A landscape with many valleys, sampled at points; each row gives a point and its height.
A ball rolls from a point to the lowest of its 2 nearest points, and stops where none of them is lower. Distance is the straight distance between rows; heights are no part of it.
Pofa: [  7  20   2   5  20  -3   0 -11  19   8  25   7  -4  11 -17  -7  10   3
 -13  16 -22]  height 5.73
bote: [ -3 -14 -11 -16   2   6   0  -9   6 -20  20  -9  -7   4   8 -16 -12  -5
 -13   9  -3]  height 3.97
mored: [  0   9   0 -10   5   7   5  12  -7   4 -16   7   4 -13   9   3  17  -6
  -6   7  -4]  height 3.03
tefu: [  7  10 -10 -17  -5   0   7  -3   4  -9  16  -6 -12  11  10  -6  10 -14
  -2  -6 -18]  height 4.20
tonud: [-14   4  -8  -4  -5  -4   3  -7  -4 -22   9   4  14  10  -5 -16 -22 -11
   5  -9  28]  height 4.82
zesi: [ 11  13  14  14  16   8   9 -16   6  -5   8  -7 -20  -2 -20 -14   6   8
 -22   7  -4]  height 2.14
Nezo: [ -9 -11 -12 -18   5  -5 -11  13   6  13 -20  24   1  19  12  14  28  18
  24  22 -33]  height 4.26
durur: [-13  -8 -10  -7   2   0 -10  14 -22   0  -4  -5  13   6  13  10   9  -4
  -4   3 -12]  height 7.68
maluv: [ -4  -4  -1 -20   2  -1   5  14  -9 -14  -8   1   3  -4  16  -1  21 -11
   0  17 -10]  height 2.95
gatum: [ 10  19 -12   6   7  19  -1  -9   2  -3  11   2 -22   8  -9  -3  19  -1
 -17   2 -13]  height 4.58
riba: [  0  -2  -4  -4 -29  -4  -1   2  -9   4 -19  -1  11 -23  -5  -2  -4 -10
   8   3   8]  height 2.77
sez: [  5  24   8   5  19   9   2 -11   5  -6  19   4 -13  -4 -10 -17  -1   2
 -14   9   1]  height 1.92
nutu: [ -1 -23   0  -6 -11 -10  -7  13  -6  16 -14 -11  -1 -10  -3  10 -12  22
   8  -1  -1]  height 4.14
zoz: [-10   9 -16 -12  -1 -15  -7   6   7   0   4   9   2  21   5   6  14   5
   9  18 -35]  height 4.12
rop: [ -3  29 -13  -1   8   8 -10  -4  -1  10  11  17  -1   0 -12  -8  -2   3
  -7   8 -10]  height 2.16
sisot: [  2   1  -1   8  -6  -3  20 -16   6 -28   2  18   8   5   1  -7  -6 -23
  -1  -8  30]  height 3.39
Tum: [  5  -2   9 -10  -7  -9  12 -15   4 -27  19 -12  -4  10   5 -13 -15 -11
   0 -17  13]  height 3.69
zosu: [  2  26  11   4   3  13   4 -16   9 -10   6  15  -9  -1  -5 -19 -18   1
   4  -2  21]  height 0.64
Zikef: [ -4   0  13 -11   8 -11   5  15   1  10  -7   1   3   4  22   4  -6  11
   1  -7  -4]  height 2.99
Duz: [  0   5   4  -7  25   6   8   0  15   4  17  -2  -2   6  11  -4  18  -5
  -9   7 -11]  height 5.91
Piter: [  6  11   7  30  -2  22  -4  -9   2  21 -13  -2  -4  -3 -13   3  -6  -7
  -8 -18  19]  height 3.31
gifez: [  1  -4  11  -1  -5 -12  14  12 -13  -5 -13  -2  17 -10  14  10   4 -11
   6  -5   8]  height 5.41
sefu: [  7  30  24   3   9  -2  11  -9  11 -10  10   1 -11  -2   2 -12   2 -10
   3 -12  12]  height 4.03
Fem: [ -7   8  -9 -12  -6   2  -5  -6  -3   1  -1   4   5  -7   8 -11 -19   9
  -2   3   2]  height 1.54
sokug: [  8 -21  -3  11   7  -2  -5  15 -14 -10   8   0 -22 -10  -5  19   8  30
   2 -20  -7]  height 6.11
bopup: [ -5  -2 -15   0  -4 -24 -12   4  -1  -6  21   1   1  25   6  11   1  22
   7  -4 -32]  height 5.66
reli: [  0 -19  -2   9 -14 -10 -12   3 -11  15  -2 -27   6   3  -7  11 -24   3
   6 -20  16]  height 6.54
rufo: [  0  22 -13  -2   9   6 -10  -7   8   3  11  14  -8   7 -12   5  28  -1
  -3  21 -31]  height 3.28
Ratu: [ 10  16  -9  -9   4  16   5 -10   6 -11  12  -5 -13  -2   3 -11  12 -12
 -11   6 -10]  height 4.44
metag: [  0  19  -2  -3  -5   5  -4 -10   3   3   1  17  -2  -8   3 -17 -21   3
   4   3  17]  height 1.14
zega: [  0  15 -20  16  12  20  -5 -21  -3  -5  16   3 -17  20 -12  -5   5  -1
 -22   3  -9]  height 4.69
Votop: [-19 -13 -13 -11  -2 -10 -17  12 -17   7  -9   1   9   9   5  15  13   7
   9   9 -32]  height 7.79
gomi: [  3   8   8  13   1   9  16 -17   2 -23   9   6   4 -16 -14  -8  13 -21
 -16   7  14]  height 1.68
viga: [  1 -12  -5  -7   5 -14  -4  -5  11 -10  32 -12   1  27  11  -2  -6  -1
  -1   4 -21]  height 5.97
nole: [-13 -19  -3   6  10 -13  -6   4 -19 -11  18 -12   7  12   1   9  -6  12
  -8 -15  -6]  height 4.36
peve: [  5   4   3   9 -11  10   9  -8   6  10 -16   5   5   6  16   6 -16 -18
   2 -16  39]  height 3.34
Kudes: [ -2 -31 -12  -6  -3  -7 -21  24 -16  12 -24  -7  -1  15   0  20  18  22
  19   5 -27]  height 7.52
dat: [ -3  11 -22   1   8  16  -9  -1   5  11   7  20  -4  16  20   6  -2  -5
 -10   5  -6]  height 2.60
gov: [  3 -33   2   7  -9 -15  15 -10   4 -39  16 -14  -4   3   1  -3  -8  -4
 -13  -4   7]  height 5.48
tivut: [  3 -16 -12   1   4  -5  -2   3 -17 -20  11  -9 -17  15  20   6  -2  12
  -4 -17 -12]  height 6.32
Duso: [  8 -33   2  14  -3  -6  -9  21 -14  13  -4 -16  -5 -16 -12  24  -2  23
   8 -13   4]  height 6.81
denik: [  1   2   1  -7  12  12  -2 -11   9  -7  22  -8  -6  -4 -31 -12  10 -11
 -23  24 -11]  height 6.76
zuvav: [ 10  15   1  11  -7  19   3  -7   0   8 -15  10  -6  -2   5   6  -4  -9
  -8 -14  27]  height 3.04
fote: [  9   6  -7   3  -3  14  -4   5  -1  32 -21  -5  -8 -17 -22  10  16   0
  -1  12  -8]  height 4.95
Suved: [ -4  10   1 -14 -12 -15  -9   9  -3  18 -10  -4   6   2  -2   3 -18  15
  15   2 -15]  height 3.30
bozu: [  5 -22  -7   7  -2  -4  -2  14 -20 -11   3  -9 -14   7  10  15   2  20
   2 -23  -4]  height 6.23
vepu: [ -7  16   1 -26  -2  -5   2   4  -2  -6  -1   4  -1 -14  -4  -6   7  -1
   9  14 -15]  height 5.33
fifo: [  6   0   0 -14  13  15 -10 -10  11   3  18  -7 -12  -2 -18  -2  28 -11
 -12  27 -27]  height 6.68
rap: [ -9  11 -18  -7   9   7 -16  -6   5  -2  22   6   0  16  -5  -7  21 -14
  -5  23 -27]  height 3.70
pas: [ 12  23   8  16  16  10  -1   2   6  26 -11   9 -13   4  -1  13   6   8
  -7 -12   2]  height 3.77
medi: [ 11  22  19  16   7   7  -2   0  -1  28 -10   4  -1  -5 -11  10  -1   1
  -5 -11  16]  height 3.56
Suku: [ -3  -1 -10  -9  10  21   1 -18   7 -16  22  -2  -1   0 -15 -12   5 -20
 -25  18   3]  height 6.82
fila: [  0  -6 -10 -17   1   0  -5  11  -1   6  -8   5  -9   2  20   0   1  17
   5  10 -19]  height 4.51
molo: [ -2  -6  11   7  -7 -14  -5  -7  -8 -21   7  -4  -2   7   1  -9 -28  11
   6 -21  21]  height 3.96
fofav: [  9  27  24  24  -9   5   2  -7  -4  -6 -14  12   1 -20 -28  -7   3  -8
   0  -7  21]  height 3.99
luv: [  1 -11   8 -12  24   3  13   9   0   0   1   0   2   3  24   3  18  -3
 -11   2  -3]  height 5.98
dum: [ 16  -8   1  -9 -20 -11   6  11 -11 -12  -7  -5 -13  -7  15  -3  -5  17
  12 -14  -8]  height 8.00
fevo: [  8   3  21  29   7   7  16 -27  16 -29   8   4  -3   3 -27 -15   2 -17
 -11   0  29]  height 2.20
sapus: [ -3   1  -4 -17   0  -1  -4  11  11  31 -28  -6   3  -9 -13  10   5   6
  20  17 -18]  height 4.43
ges: [ -3  13  22  29   3   8  -2  -6 -17   0 -16   0  -2  -9 -19  -1   2   9
 -16  -7  17]  height 2.40
bebis: [  4   4 -17  -3 -14   4 -13   9   0  22  -7  -6   4   6  11   9  -9  -6
   4  -5  -6]  height 3.50
tis: [ 11  14   1  18  -3  18   2  -7   1  -3 -12  10 -11 -17  -5   3  -1   0
 -12  -4  13]  height 2.81
Miku: [ -1  15  12  27  22  16   6 -24  -7 -17   1  -4  -7  15 -27 -12  -2   0
 -15 -13  30]  height 3.33
vuzad: [ -4  -3  -4 -13  13   7  -1   2   2  -3  10   1  -4  -7  -2  -2  28 -10
 -10  25 -22]  height 6.60
Davef: [  1  -4 -14 -10  -5 -10 -13  16   6  15 -14  10  -1  15  18  10   8  21
  20  10 -27]  height 4.61
feb: [  2  17  -2   7  -1  18  -3   9  -7  23 -14   0   2  -9 -16  16  13  -8
 -11  -5  -5]  height 5.15
sadu: [ -9 -20  -6 -15  -7  -3   3  14 -17 -22  -7  -3  -5 -10  11  -4  20   3
   2  11 -14]  height 2.47
tevos: [  0 -20   4 -19  14   1  14   4   7 -10   8  -8  -7   1  27 -11  15   1
  -5  11 -12]  height 6.05
Feko: [  0  23  -5   4  20   4  -7  -9  11   3  34   7   6  16 -15 -13  -1 -10
  -8   8  -9]  height 5.62
let: [  8  -7  20   9 -18  -7   6   7  15  20 -23  -3  13 -23   4  -2   3 -13
  10   7  21]  height 4.27
luk: [  8   3  13   2  -1   7  22   3   6 -11  -9  15  -5 -12  22  -2   8 -11
  -2  -1   6]  height 6.13
Lusu: [ -4 -22 -18 -10  -3  -1  -6  -6  -1 -21  22 -13 -14   8  16 -10  -4   8
  -7   7 -10]  height 4.10
buk: [-11 -28   0   0   6  -6  -9  17 -24 -10  -8  -6  -3 -15  -3  12  10  25
   2  -1 -16]  height 4.89
kude: [  6 -32  -4  -3 -15  -9   0  23  -5  24 -16 -32  -1  -1  -2  11  11   5
  21  -6 -11]  height 7.22
mil: [  9 -11  -3  -8   0  15  22 -22  21 -23  14  -1  -8   2   0  -1   0 -32
 -15   4  20]  height 3.72
degi: [ -2  24  14  19  15  17   0 -17  -1 -13   3  12  -1   7 -23 -11  -9  -8
  -1 -12  43]  height 3.48
dil: [  5  14  11  -6  11  11   5 -18  21  -8  24   1  -7  -1 -13 -20  -8  -8
 -13   5  17]  height 1.61
Gur: [  7 -26  11  -9   5 -13   4   5  -3 -17  17 -25  -5  13  12   0   4   3
  -4  -4 -14]  height 6.18
peliv: [ 10 -37  11  15  -8 -13  -1  12  -6  20 -13 -25  -7  -9  -9  15  -1  23
  12 -20   6]  height 6.91
riti: [ -5 -17  -7  -9 -12  -1   4   5 -14 -22  -8   5   7 -17  15  -3   0   1
  -3   9   4]  height 2.01
dod: [ 12  -3  17  -9   5   4  16  -8  16 -14  15  -6   1  -7  -1  -9   8 -20
 -12   7   5]  height 5.79
vatam: [  3  22 -19  15  -3   4 -19  -1  10  30   1  15   7  10 -17  15  12   5
  -2   8 -19]  height 3.20
vapok: [ -5   2 -20 -16   7   0 -15 -11  11  -1  27   4   2  21  -1 -10   5 -13
 -11  17 -18]  height 4.04
Nof: [  0   6  12   9   1   8  10 -12   8  -7 -10  22   4 -16  12  -4  -6   1
  -6   3  28]  height 1.87
vas: [ -7   9 -18  -4  21  16  -4  -9   3  -3  22   5  -5  19   7   2  10 -18
 -19   4  -4]  height 3.00
zer: [ -2 -17  10  12 -18 -16  -4  11 -14   1 -12 -17   5 -10  -2  11 -19   8
   6 -20  16]  height 6.42
pebi: [  7  22  27   2  11   0   9   6   5   7 -14   4  -4 -19   0   2  15   9
   4  -3   5]  height 4.56
Ses: [  7  20  29  19 -12   3   2  -4   4   2 -19  10  11 -22 -11   0   9 -16
   6  -8  18]  height 3.75
mozot: [ 12  22   4   9  18   3   4   3  15  15   4   9 -11  10  16  -1   3   5
  -5  -6  -6]  height 4.01
zef: [  1  -6  17  -4 -10  -9   1  12   3  21 -16 -15  11  -9   8   5 -14   0
   8  -7  11]  height 6.20
maf: [  0 -10   6  12 -23 -12   6  -3   1  -5 -18  14   6 -17  14  -1 -21   2
   9  -2  18]  height 2.42
saset: [ -3  10  21  12  -6  -1  12  -1   1  -2 -16  16  22 -18  -3   4   0 -21
   0  -4  22]  height 3.51
Tov: [ -2   2   4  11 -14 -13  13 -15   0 -31  -4  11   9   2  11 -10 -14 -14
   6 -12  24]  height 3.13
bozir: [ -4   8  -9 -16   7   2  -2  11   6  19 -17  17   0   6   3  15  26   8
  16  17 -31]  height 4.00
Pif: [-17  -5 -14 -14  -8 -10 -21  12  -7  17 -14  -2  11  -1  -4   6  -2   4
  11  19 -18]  height 7.90
mab: [  2  14  26  15 -20   3 -10  -7  12  10 -14   8   7  -9  -8  -8 -19 -18
  15  -6  36]  height 3.08
nov: [  0 -17   7  11 -17 -15  15   1 -21 -30  -3  -1   9  -8   6   8   7  -1
   0 -13   4]  height 5.77
fafi: [  3 -17   2  14  -8 -12   8   8 -22 -32   3  -6  -6 -19  -2  13   9  11
   2 -17  -3]  height 5.92
Lavo: [  4  28 -14  19   2   9 -15   0   3  32   6  12  11  15 -16   5  -2  -2
  -8  -4  -7]  height 3.47
mizel: [  4  31  17   0  11  -1   5  -3   1   7  11   5   0   6   0  -6  -2  -8
  -1 -11   8]  height 4.25
Riza: [ 11 -25  -6 -22  -3   1   3 -17  13 -17  19 -19  -3  20  -1   0 -19 -20
 -13   2   7]  height 3.95
pip: [  1 -12 -15   2  -2   0 -10   7 -12  -1   1   0  -7  20  29   9  -6   9
  -4 -11 -13]  height 6.41
kovo: [ -2 -12 -10   4 -14 -16 -22   6 -11  16   4 -14  -1   9  -9  18 -11  26
  14 -11 -21]  height 5.09
nit: [-11  12 -15 -15 -11  -2 -20   7   1  22 -14   9   5   4  -5   8   5  -1
  10  15 -26]  height 8.04
keba: [ -6  13  14  23  -9   3   7  -9   9 -19 -10  26  17  -2 -11  -9 -11 -26
  13  -7  39]  height 3.07
Nen: [ 0  1  3 -5  7  5 18  6  6 -7  2  3  0 -2 27 -2  5 -8 -8 -3  7]  height 6.04
Komum: [ 11  10  27  17 -11   4  -1   3  12  17 -23   6   3 -26 -11   1   3  -6
   5  -1  21]  height 4.02
lok: [ -6  -8 -13  -8 -11 -12  -8   6 -19 -10   3  -6 -13  -4  -3   4  -2  27
   8   0 -22]  height 5.06
fupap: [ -1   4   5  -7 -12  -5  11  -8   0 -18   3   4   0  -2  13 -12 -12  -6
   1 -10  12]  height 3.43
Lel: [-12 -27  -6  -4  13  -8 -11  16 -22  -6   2  -5  -6   7   6   9  18  23
   1   2 -21]  height 4.74
navu: [-13   0 -10  -3   6  -8  -5  -1 -14  -6  14  -5   5  14  10  -1 -15   2
  -2  -7  -6]  height 4.09
Fim: [ -1  18   0  12  16  15   3  -7 -10   1   0   5  -4   0 -12   2  13  -9
 -20  -4   6]  height 2.62
Vazek: [  6  -3  -8  -4 -10   0  -3   8   7  37 -11 -10   8   2   9   9   2  -5
  10   6  -7]  height 3.98
saz: [  0 -14  21  11 -24 -13   0   3  -1  12 -16 -17  18 -15   2   2 -17   3
  13  -8  22]  height 6.31
fofol: [  6 -18  -8 -13  -1  12   6 -17  17 -21  19  -7   0   7   1  -9 -11 -20
 -16  13  14]  height 3.84
Sopur: [ -3 -19   4  18  -2 -10  -8  16 -25  -7  -7 -14   6 -19 -15  20   1  18
   5 -18   2]  height 6.69
nub: [  1  13  -3  -8  -5   4  -1   9  12  30 -23  -7   1 -14 -25  12  12   0
  11   6  -9]  height 4.70
leno: [ -7   7  -5  -9  11   9   6 -11   0 -21  21   2   9  12  -5 -12 -15 -20
  -3   0  27]  height 5.03
ked: [ -3 -14  -1 -10 -12 -14  -4  17   0  19 -15 -16   4  -1   1   8  -7  22
  20   2 -19]  height 3.86
tigo: [  8  20   5  16  10  11   5  -6   2   3 -10   1 -22 -11 -18  -8  12  16
 -13   3  -8]  height 2.35
Toz: [  8 -30  -1 -18   2  -7   0   3   0 -16  14 -25 -13  12  13  -2  12   3
   1  13 -28]  height 6.28
ruzo: [  7  17 -12  -1  -3  -4  -9  12  21  25  -2  13   8  20  13  16   4   5
   5  -6 -16]  height 4.91
meso: [  0 -19  15   3   0 -10  22 -14   8 -34  10   4   7  -1   9 -14 -10 -12
  -3   1  17]  height 5.65
zes: [ -4 -13  10  14 -13  -9   0  -5 -11 -11  -5   2   1  -2  10  -1 -31  14
  12 -21  31]  height 3.74
kogik: [ -4 -31  -6  -4  -7  -9 -10  19 -14  15 -21 -15  -7 -15 -18  16  -2  30
  16   1 -13]  height 4.37
rolad: [ -9   4 -10 -18  -1 -11  -6   2  -9  -5  16  -5   2  17   3  -4  13  -3
   3   3 -34]  height 4.60
vodig: [10  0 -4  8  2 -1 -3  3 30 56 -4 -9  3  8 -7 11  9  0  8 11 -8]  height 4.46
Zose: [ -1   1   9  11 -21  -8   8 -15   8 -20 -12  21   9  -5   7 -11 -22 -10
  16  -5  28]  height 2.82
ginik: [  3  27   0  -2   3   9  -6  -6   9  17   2  15  -6  -4  -5 -10 -13  11
   0   2   2]  height 1.63
raf: [ -4   5   4   6  14  13  14 -13  10  -8   4  17  -4 -12   7 -11   0  -7
 -18   5  17]  height 1.69
par: [  5  20  18   1  -9  -8  11 -11  12 -17   7   9  -3  -4   5 -11  -5 -17
   7 -13  18]  height 3.73
gud: [-10   8  -5 -27  -3 -11   0   6   2 -10  11 -10   3  -4  -8  -9  11  -2
   7  14 -29]  height 5.02
toku: [ -8  -1  -3  -4   9  12   8  -9   1  -8   6  11   0 -15   5 -11   1  -6
 -18  23   6]  height 1.52
Nal: [  8  17   4  19   5  17  12 -15  -6 -18   6   3  -1  -7 -27 -13   8 -17
 -10  -6  18]  height 1.47
Vud: [ -2  19  24  23   5   5   2 -10   3 -16  -2  16   8  -2 -16  -7  -1 -18
   9 -13  36]  height 3.40
Zogog: [ 11  19  -7   5   3  21   8  -3  -3   3 -11   8 -19 -15   1  -2  14   8
 -14   4  -4]  height 2.58
rus: [ 10  -9   8 -13  16  11   5  -4  16  -7  16  -7  -3   0   8  -4  12 -18
 -17  14  -3]  height 5.85
gusil: [ 14  -1   9   5   3  12  15 -21  20 -22  11  -9   1 -10 -29  -9   6 -21
 -18   6  16]  height 1.88
gamir: [ -6 -22  -5   2  14  -9  -5   7 -24 -11  22  -8  -7   0  -6  12   8  19
  -4  -8 -16]  height 4.55
renub: [ 10   8  -8  10  -4  -7 -11   4  30  42  -4   5  12  12  -1  12   7   2
   9   6 -14]  height 4.63
voga: [ -7  -7   6   1  -9 -19  -3  12 -22 -10   3 -11   3 -11  -5  10  -8  15
   5 -14   2]  height 6.56
sezer: [ -5 -23  -2 -16   9 -13  -5   1   6  -6  16 -12  -6  15  10  -2  20   4
   4  17 -36]  height 6.39
roku: [ -6  -7 -17  11 -10 -18 -17   4  -9   0  12  -7  -6  18   1   7 -14  23
   7 -17 -19]  height 5.40
Nimi: [ -2  10   2  12  27  17  11 -19   1 -13  12   3  -2  12 -19  -5   3  -9
 -18   0  29]  height 3.24
nameg: [  1  11  16  23 -23   2  -1  -6  13  -3 -20  19  14  -1 -10  -3 -16 -24
  16 -12  33]  height 2.56
niful: [  4  -2  13  10 -10   6   9  -7   9   9 -21  17   6 -23   9  -3 -16   0
   4   1  24]  height 2.10
lum: [ -1 -15   3 -11   9  -9  10   7   1 -12  25 -17  -2  22  21   1   0  -9
 -10 -11 -14]  height 6.10
fulo: [  5  29 -19   8  -3   9 -12  -2  -1  14   3  10  -6   2 -17   3  12   5
  -3  10 -21]  height 2.72
pimep: [ -4 -22 -13   6 -14  -1 -11   5 -19  -1  -2 -10  -5  -8   6  14 -20  17
  -2 -10   5]  height 3.12
fub: [ -5   7 -16 -15   5   7  -3 -11   4 -10  28   0   4  18  -8 -18 -13 -19
  -1   6   6]  height 5.23
lurum: [-11 -21 -15   3 -17  -3  -5   2 -14  -8  -9   1   5 -10   6   0 -22   8
   0  -5  19]  height 2.89
liv: [ 1 26 25  7 23  2  8  1  2  9  2  4 -2 -5  4  2 10  0 -8 -6  5]  height 4.41
novet: [ -7  -7 -13  -4   1 -17 -11  -4  12  -6  26   3   4  28  12   0   5   9
  -2  10 -26]  height 5.84
Velen: [ -1  12 -13 -12   9   0  -6   4  10   9   1  15  -6   5   2   6  29   0
   4  24 -36]  height 3.63
Kimum: [ -7 -17 -12 -12   1   1  -3   7  -6 -11  10   0 -14   8  24  -6   1  17
  -2  12 -18]  height 4.28
Murol: [  1 -24 -13  -3  -2 -13 -13  19 -12  -3 -12   1 -17  17  -3  19  22  26
  25  -1 -39]  height 7.65
tosa: [  1 -23  11  10 -11 -20  22 -16   0 -40  10  -3  -3  -2  10  -6 -17   3
  -1 -11  12]  height 5.56
kon: [ -7   9  -3  -5   0   4   5  -1  -9  -7   0   8  17  -5   1  -1   0 -19
  -8  -6  14]  height 3.01
sobo: [ -2  11   0  -3 -10  -1  -4  -6  -5 -10   1   5   8  14  -4 -14 -29  -6
  13 -18  32]  height 4.59
piga: [  6 -32   1   8 -10 -15 -10  10  -1  28  -4 -38  -1   1 -10   8  -2  16
  19 -11  -4]  height 7.03
sopab: [ -6 -10   8 -11  -7 -10   5  19 -15   4 -28  -2  18 -15   7   9   8   3
   9  -3  -2]  height 5.21
Letuk: [  0   9   8   3  22  11   3  13  -3  19 -21   6   5 -15   2  11  22   0
  -9   8   1]  height 3.22
gugom: [  4  -7  10  -3   7  -9   5   5  -1  -5   6  -1  -5   5  26  -7 -13  14
   1 -10   1]  height 3.25
Tomi: [  8  17   9  -6  -8  -1   1   5   0  22 -12  -3   5 -10  -1  -1  -6  -2
   7  -4   5]  height 6.00
Biruk: [-13 -18  -6 -10  -2   1  11  -4  -4 -24   2   5   6 -16  13 -12   4  -2
  -9  19  -1]  height 1.76
selab: [  0 -11  -8  -7  -3 -17  -7  20  -7  -2   0  -1 -12  16   8   8  10  29
  16  -7 -34]  height 7.77
Lidis: [  7  24  10  11   5  16   5 -21  12 -16  16   3 -13   7 -24 -24 -13  -2
  -4  -9  20]  height 1.18
lenem: [ -2  16  -4  13   4  13  11 -18  -3 -26   6  15  15   3 -27 -14   1 -22
  -1   2  32]  height 1.10
Vafe: [ -7 -12  -8  -6   7   0  -8  22 -11  17 -10  -1  13  11  20  15  12  -6
  -3  -5  -7]  height 7.61
ras: [  0  10  -2   1  27  15  -1   9   0  18 -13  15  -5  -4   1  11  21  15
 -10  15 -14]  height 3.32
Dalo: [ -2  12  12  21  10  15   8  -8 -18  -8 -11   8   3 -12 -21   3  13   2
 -21   2  12]  height 2.52
Nibu: [  5  21  15   6 -11   8 -11  -1  12  22 -10   2   2  -7 -15   2 -15 -18
  13 -12  28]  height 3.54
Fufi: [ -4   7  -8  10  29  18   3 -16   2  -8  22   0  -2  16 -10  -2   9 -15
 -23   2  11]  height 3.14
bukan: [ -9  -2  -3 -18   8  -4   3  12  14  21 -28  14   2   1  -4   7  12  16
  20  20 -29]  height 4.19
fodun: [  6  -7   3  -2   3   0  -2   6  24  49 -11 -18   6  -4   2   1   3  -7
   9   5   2]  height 4.29
bafen: [  1 -29  -4  11 -23  -2   1   4  -4   1 -19   0   7 -19   9   4 -21   7
   4   0  14]  height 2.68
suzo: [  5 -14 -11 -21   8   6  -7 -14  16  -5  28  -8  -3  17   2 -10  -9 -12
 -15  19 -12]  height 4.11
rabed: [  5  -5   1  -2 -20   5  -8  -6  12  24  -8  -5   5 -10   3  -6 -24  -7
  11   2  26]  height 6.90
mamef: [  8  -4  -2  -9  -3 -16   1  14  -4  -3  -7 -10 -11   5  12   5   0  19
  13 -15 -26]  height 7.89
fefit: [-13  11  -7 -16   1  -8  -7  -3   3   1  13   7   1   0   6 -15 -14  11
  -1  10 -18]  height 2.03
Vif: [ 11 -18   0 -19  -4   2  -3  -2   8 -19  18 -20  -5   3   6  -7  10 -19
  -5  14 -21]  height 6.40
gupot: [-10  12   3  -6  23  -3  -3   8  11  24  -4  18   5   7   3   8  11  15
   0  13 -18]  height 3.42
fis: [  6   8  -4   3   4   9  26 -21  10 -23   8   7  -6   4  -1  -8   3 -21
 -10  -7  25]  height 3.58
biba: [ 12   1  12   4   5   7   2   7  19  45 -22 -13  -3 -16 -12   8   9   2
  10  10   9]  height 4.13
deno: [ -4  -8  -9   3  -8   5   0  -3  -1  12  -9   1   7   6  14   7 -23 -13
   0 -14  28]  height 3.57
dazif: [ 10   4  -4 -15  -1  -2   9 -10  11 -17  24 -14  -7  19   7 -11  -3 -17
  -4 -12   0]  height 3.92
lig: [ -7  -4 -11  -5  -5   2  -4  -2 -11  -1   0  -5   2  14  16   2 -19   1
  -1 -18  10]  height 3.82
rukup: [ -1 -20 -11  -6  -1   0 -11  19  -6  23 -17  -5   7  14  20  20  15   4
   9   4 -16]  height 7.53
Lurom: [ -5  -6  -1 -13 -20  -5  -1   6  -6  18 -24  -5  10 -26  -8   1 -10   4
  11  13   1]  height 3.09
ribad: [  0  23  -9   8  11  11 -12  -5   6  27   2  14   6  16  -3   7  -9 -10
  -5 -10   4]  height 3.66
Pife: [  7   5  17  18  11  11   9 -25  12 -24  18  -1   3  -5 -40 -20   2 -16
 -16  10  18]  height 2.04
gad: [ -7 -10  16   0  -3  -7   2   3  -7   0  -4  -5   3   2  22   4 -21  19
   4 -16  19]  height 3.49
vus: [ -1 -12  -6   0  -9 -14 -18  13 -17   5  -3 -11 -14 -11 -14  17  -4  31
  16  -9 -20]  height 4.72
fav: [-10   9  -4 -17  -5 -22  -7   5  -1   9   4   2   0   7   5  -1 -14  23
  12   8 -26]  height 2.66
mivo: [ -1 -30 -10  -7  -5  -7  -9  27  -4  23 -28 -12  -1  10   5  14  17  10
  19  -1 -22]  height 7.41
suruv: [  5  20  18  -5   4   3  12  -1   7  -4  -8  13  -7 -27   3 -11   6  10
   3   6   7]  height 4.71
kap: [-11   4   0  -6  15  -9  -8  14   5  26  -9   8  12   4  10   5  -3  13
   4   7 -11]  height 3.29
suv: [ -5  19   2 -10   1  -3  -8  -1  -1   6  13   3  12  16   1 -12 -33  -2
   6 -17  13]  height 4.24
biz: [ 13   5  14  15   1  17  -2   1   9  34 -20  -9  -6 -12  -7  10   9   1
  -6  -1  11]  height 3.85
Pirot: [-12  -7  -9   2 -10  -9   0 -12 -18 -22  15  -4  -2   7  -4 -11 -30  12
  -1 -12  13]  height 4.16
lura: [-12   1   2 -24  10 -12   8  22  -4   2 -16   0   3   4   5   6  15  11
  15   7 -29]  height 5.58
luru: [ -2 -17  -9   0 -10  -7  -4   1 -19 -25  10 -11 -19 -10   1  -2  -7  19
  -1  -5  -5]  height 5.27
Kolod: [  0   4  -9 -10 -21   5   2   5 -10  -7 -11   0   5 -19  13  -1  -2  -9
   1   2   6]  height 2.39
sima: [  3 -13  16   1  -2  -3  28  -8  17 -26   7   5  10 -14   7 -13   1 -15
  -6  12   7]  height 5.72
zolu: [-13 -22   2  -5  -4 -11   7  18 -26 -10 -17  -9  10 -18   3  10   7  16
   4   6  -7]  height 5.04
Bev: [  5  32   2  17   0  16  -3 -11 -13  -9  -7   4   1   4 -32  -9   0  -7
  -3 -11  12]  height 1.85
fini: [  9 -21   1  15   4  -5   1   8 -15 -24   6   6 -11 -25  -5  13  13  22
   0 -12  -1]  height 6.02
sek: [-13 -14  -7 -22  12  -5  -8   5   0  -7  16  -6   0   6   6  -3  23  -9
   1  27 -32]  height 6.50
Nanet: [ -3  22  -4 -12  10   0   0  -9   9  -6  23   1   5  12  -9 -15 -12  -8
   1   0   1]  height 5.43
Fibip: [ -1 -25  -4   3 -13  -4  -9   8  -4  25  -9 -25  10   8   5  11 -13  -4
   7  -8   5]  height 6.65
Muv: [ -8 -12   1 -17  -1  -7   2  22  -7   8 -34  -5   7  -8   3   6  15   9
  19   8 -17]  height 5.39
Fos: [  6 -11 -15   1 -14   4 -11  -1  11  41  -2 -14   3   5   7  -6 -21  -5
   8  -6  12]  height 6.83
navi: [ -6   4 -18  -4  12  21  -2 -11  -1   1  17  10  -5  10   9  -3  -6  -9
 -16   7   5]  height 2.84
loke: [ -4  20  -5   3   9  -4 -10   0   7  23  10  11  17  13   0  -6 -21   0
   3  -5   2]  height 3.89
metob: [  3   1   7  26   4   5  22 -28  21 -26   4  21  -2  -2 -11 -15   3 -21
  -5   7  30]  height 2.41
Les: [  2 -28 -15   5 -16   1 -10   5  11  35  -2 -20   3   6  10   4 -13   2
   3   1   5]  height 6.74
ref: [  0  21  17  29   0   8  -2  -9 -20  -2 -12  -8   0   5 -31  -8  -7   7
  -9 -16  17]  height 2.21
Zibib: [ -3   9 -22  -7  -5   6 -14   2  -2  16   0   6   2  14  14   4  -7   0
   0   1 -16]  height 3.02
ludap: [ -4  13  -5  -4  11  10   2   5 -11   3  -3   8   7  -6   7   4  10 -17
 -12  -3   2]  height 2.80
vabin: [ -2  -5  17   8 -12 -20  15   4  -7 -19 -11   4  14 -16  14  -3   2 -10
   8 -10   8]  height 5.59
fumek: [ -5   7   5   6  -5  -1   9   1  -9 -18  -8  12  25  -9   2  -1  -4 -28
   2  -4  23]  height 3.26
keda: [ -4 -25  -1  -4  -7 -12   5   0 -11 -30  14 -12  -2  -4   2  -3  -7   5
  -5   0   1]  height 5.38
mozas: [ -1  27   4 -20  -6  -5  -1   8   2  10 -13   1  -3 -15  -2   2   2   4
  11   5 -10]  height 5.67

Two balls start at each pair of points below. Name the first point that both come to, or write none.
piga and reli -> zer
fifo and Vif -> vus
Fos and rabed -> none
pip and Lel -> lig
rus and denik -> vus

For each start below, name the point where the ball stops.
zolu -> zosu
kude -> rufo
Riza -> toku
Duz -> vus
